Each row is a point on a landscape with many valleys, with its height.
A ball rolls from a point to whichever of its 2 nearest points has the largest drop for the distance, and stops where none of them is lower. Distance is the straight distance between rows; heights are no part of it.
zotam h=315: [153 130 103 114 106 103 175 147 122  95 153 110 120 132  94 172 192  90
 122 171 144]
gugak h=499: [123 132 112 153 106 189 122 158 127 120 124 102 134 140 100 103 163 104
 123 104 186]
ketur h=573: [129 177  70 128  78 143 146 151 156 149 156  93 138 167 112  88 153 142
 149 150 167]
fova h=209: [150 159 106 134 155 129 161  88 118 122 115  94 125 191 117 110 166  82
 128 140 185]
Tefis h=362: [134 127 105  92 122 111 185 146 137 100 156 108 120 192 127 149 136 101
 113 140 135]
ruba h=343: [103 169 203 122 167  87 114 125 114 100  91 144 138 117 167 163  80 160
 122 157  98]
rimez h=413: [132 151 149  90 109 129 167 153 132 105 171 102 159 121 119 127 107 113
 138  67 145]
zap h=207: [146 144 144 149 104 135 100 119 129 143 155 121 170 130 106 126 104  75
 128 153 178]
lago h=450: [122 154 111  70 159 101 147  94  96 115  93 121 118 115 156 149 142 110
 126 130 118]
Muk h=99: [141 119 122  84 101 145 111 116 153 157  99 127 113  83 130 169 146  93
 144  75 113]
namim h=392: [109  91  73 124 144  97 121 131 141  90 149 135 130 168  75 121 182 133
 149 137 109]
Ralo h=272: [ 91  82 135  59 161 117 146 154  77  90 157 118 166 109 121 116 124 147
 165 132  70]
ros h=397: [136 119 232 120 168 126 119 133 133 105  91 162 149 112 141 159  93 162
 113  95  83]
zamum h=214: [ 79 106 157 102  96 116  87 128 119  90 139 138  80  87 166 134 139 115
 134 103 130]
fopem h=451: [120 143 108 177 166 126  84 117 134 134  49 137  71 102 155 175 126 172
 152 108 119]
San h=370: [122  94  96 160 126 151  90 150 132  82  71 153  96 118 129 155 105 116
 132 131 147]
Led h=129: [102  96 130  78 143 101  88 154 104  97 115 151 115  79 148 138 119 157
 115  97  99]
zof h=523: [159 106 180 103 149 105  94  87 103 122 117 131  74 116 175 146  84 185
 156  88 114]
Kob h=630: [105 134 162  69 179 121 120 122 125 122 115  95  96 171 118  91 106 147
 108 124 113]
Bano h=544: [128 111  40 205 133 145 129 127 121 145 123 152 139 115  71  58 168 142
 135 153 124]
sarag h=383: [101 180 111 161 114 118  97 116 123 124 130  96  99  99 112 114  99 134
 132 144 127]
guk h=479: [114 194 129  88 137 127 143 148  93 109 102 108 143 133 172 150 114 130
 117 162 128]
padi h=297: [ 81 125 143  96 101 126 124 107 151  87 119 119 117 154 160  90 144 100
 133  99 120]
Melug h=405: [121 113 112 139 164 127 113 156 157 131  90 128 151 167 111 124 140 103
  80 120 128]
zoz h=307: [124 118  90 185 131 141 161  92 130 100 105 129 134 142 111 113 181  76
 141 167 186]
Kab h=612: [107 120 172 120 139 149  84 143 119 129  93  93  72 145 139  91  91 146
 113 135 101]
kizu h=436: [129 166 175  58 157 122 121 125  95 164 155 123 197 114 136 104 112 148
 126 155 104]
pogot h=280: [114 124 196  80 136 106 167 116  77 103  92 148 151 105 208 151  96 164
 129 133  93]
lirat h=298: [114 118 145  66 132  95 161  91  97 158 177 115 179 154 156 134 168 116
 179 112 108]
Sabob h=539: [122 193 113 113 131 115 153 161 108 113 179  65 150 191 110 107 142 154
 132 161 147]
suna h=84: [173 163 134 135 157 144 134  97 105 128 155 129 159 166 109 139 123  84
 112 110 193]
suv h=302: [167 150 135 152 111 121  69 114 165 194 119 136 121 124 147 130 113 136
 101 115 139]
nudod h=371: [ 98 109 147  91 160 129 183  99  83 143 185 127 223 145 175 124 103 146
 172 156 116]
kaz h=229: [159 157 108 148 129 138 117  64 117 104 140 143 102 122 119 109 120 118
 110  97 185]
kivo h=344: [152 123 113 172  71 143 127 114 131 137 156 154  69 105 120 124 103 132
 112  91 162]
fumo h=222: [100 101 146  51 132 131 118 119 125 141 153 122 149 104 132 135 188 102
 148  88 122]
Rer h=316: [ 78 100 134  81 145 109 112 137 134  78 147 118 142 130  96 131 113 111
 159 164  82]
sudaz h=435: [107 132 193  80 176 150 159 111  63 178 154 115 188 152 175  90 118 156
 118 172  97]
fule h=260: [135 109  66 143 119 112 151 154 136 125 125 136 154 125 103 145 190  92
 107 180 174]
kez h=402: [157 136 115 153 146 117 178 163 162 115 137 127 148 183 114 138 123 100
  75 125 145]
dalus h=604: [168 114 107 206 130 163 115 111 141 182  78 191 101  85 119  88 142 164
  96 153 113]
vit h=306: [159 120 126 173 121 137 119 113 188 125  80 194  90 110 125 150  92 134
 124 134 148]
pomo h=369: [149 116 113 161 106 162  72 113 142 181  97 150 132 150 184 166 145 122
 105  92 144]
Bim h=180: [113 171 133 204 135 155 143  90 188 128 102 164 113 132 143 120 105 131
 112 134 164]
Mip h=208: [111 105 149  52 132 112 149 143  69  79 130 144 154  96 173 121 125 149
 126 116 115]
puz h=620: [147 109 141 141 100  92 123  70 141 114 132 155  62 113 124 140 138 104
  95 128  98]
Futi h=351: [140 164 112 108 135  98 135 103 150 116 151  99 154 129 135 145  62  98
 157  88 131]
rozon h=595: [131 117 162 133 132 106 132 137 117 123 133 100  71 103 105 115 138  99
  78 108 107]
nopof h=367: [149 109 132  89 121 114 107 125 183 112  98 164  83 123 137 166  66 147
 143 141 117]
Zolut h=184: [130 131  66 168 116 140 122 157 132 155 113 135 131  87 109 155 130 106
 112 190 142]
Mos h=305: [122 184 120 214 113 136 111 110 163 136  99 135 100 120 142  94  89 170
 127 113 120]
vuzik h=477: [141 117  72 208  85 162 143 144 125 149 146 141 129 178 124 120 130 111
 118 150 111]
Rito h=510: [114 108 202  64 157 114 185  77 112 132 178 131 138  95 118  82 131 131
 137 122  92]
Mibu h=571: [164 130  71 178 131 127  91 131 122 166 115 145 130 108  85  77 154 151
  77 156 115]
nev h=572: [127 125 169 107 126 115 123 146  85 143 130  73  93 112 124 150 122 108
 123 106  66]
teba h=547: [109  94 190  79 146 105 134 107 112 168 165  90 104 110 137 111 110 108
 128 147  80]
Kidel h=511: [115 190 157  84 151 119 188 169  89 112 161  67 152 150 124 150 108 143
 141 154 121]
Saful h=360: [129 166 137 105 120  90 134 153 127  90 175 110 142 116 118 154 148 104
  97 192 163]
Gisep h=363: [ 98 129 144 137 130 114 112 116 166 134 113 107 173 180 159 103 148  79
 100 122 138]
Tigid h=355: [ 98 118 125  99 135 135  93 128 161 119 126 149 139 164 129 165 113 136
 150 123  84]
riren h=309: [127 158 184 165 115 145  72 119 146 128 100 122 114  73 105 141 104 135
 136 132 124]
Laf h=643: [141 130 158 135  62  88  96  88 142 140 117 139  73  77 154 173 132 131
 148 111  90]
dafu h=513: [135  94  44 169  93 156 126 147 145 120 138 153 145 157  77  92 127 135
 132 165 140]
gafen h=449: [102 147 148 128 148 174 109 165 103 114 105 100 121 142 122 161 129 106
 134  92 144]
Nidev h=423: [142  85  68 132  87 167 110 135 132 150 139 160 124 159 143 164 143  89
 123 107 171]
Giv h=490: [171  96 145 135 155 106  68 112 147 136  94 145  68  86 172 185 115 163
 148  82 136]
vopim h=442: [170  78 112 172 128 101 161 171 136 130 157  95 134 188  79 133 167  91
 113 120 152]
Fop h=421: [115 106  98 103 166  89 117  95 122  87 137 159 133 126 114 154 166 110
 108 126 126]
davod h=466: [121 145 167  83 124 120 187 118 111 108 187  90 144 113  92  87 121 130
 161 104 101]
Fas h=662: [130 140 179 143 104  67 110 106 188 160 110 121  98 107 193 173 131 136
 122 111  92]
von h=545: [159  77  53 138 105 128 143 189 161 110 131 128 154 155  82  82 168 155
 134 139 188]
panip h=375: [138 177 148  93 112 121  86 106 161 172 143 127 147  93 139 102 114 153
 116 149 116]
lofo h=583: [159  95 105 181 106 204 132 135 142 175  59 159 153 117 123 117 129  97
 124 103 133]
veko h=354: [ 76 121 134  88 144  90 143 148 146  93 188 108 151 148  94 131 177 132
 161 154 120]
venu h=548: [143 106  47 174 126 186 131 161 113 183 102 126 131 117 109  83 132  99
 128 108 181]
soka h=546: [156 133  72 117 110 141 151 179 121 112 133 105 149 112  50 103 194 134
 137 107 187]
lufi h=476: [144  52  80 203 102 124 153 161 123 129 152 119 150 199  60 117 199 117
 155 130 150]
vofeb h=474: [ 77  99 148  73 149 115 231 158  73 118 188 122 153 102 154  93 122 195
 133 156 105]
fedo h=430: [109  66 128  67 168 125 189 101  72 147 175 148 183 113 166  81 125 190
 134 149 103]
Menum h=634: [133 114  88 212 110 184 132 155 119 204 131 213 127  93 122  99 132 144
 111 148 118]
Tati h=188: [177 185 189 177 114 119  67 126 157 163 114 116 106 103 146 166 105 187
 131 134 129]
pige h=663: [107 112 102 218 137 198 150 127 154 187 131 201 103  94  84 129 150 121
 147 123 117]
vop h=554: [152 132 196 117 121 136 112 133 132 117 105 115  82 132 148 140  51 185
 179 106  89]
pugem h=287: [140 147 120 157 105 127 111 106 150 107 127 129 156 163 142 145  66 100
 136 132 152]
rotaz h=587: [138 169 165 122  95 156  99 154 128 107  85 112 115 139 144 104  67 166
 121 106 109]
tudo h=407: [102 153  86 150 140 150 115 146 126 105  84 125 101 109 147 189 129 115
 144 106 133]

Call two points neighbours if one is among the 2 nearest of the other. Go from one point of each pair to the other, from neighbour to neighbour, staying as low as possible. Name the highest point that can't be avoided.
Mip, Muk => kizu
suv, Mip => sarag
Zolut, suna => zoz

Where does a ball stop that starts at each point below?
rozon => suna
lufi => Zolut
Kab => Bim
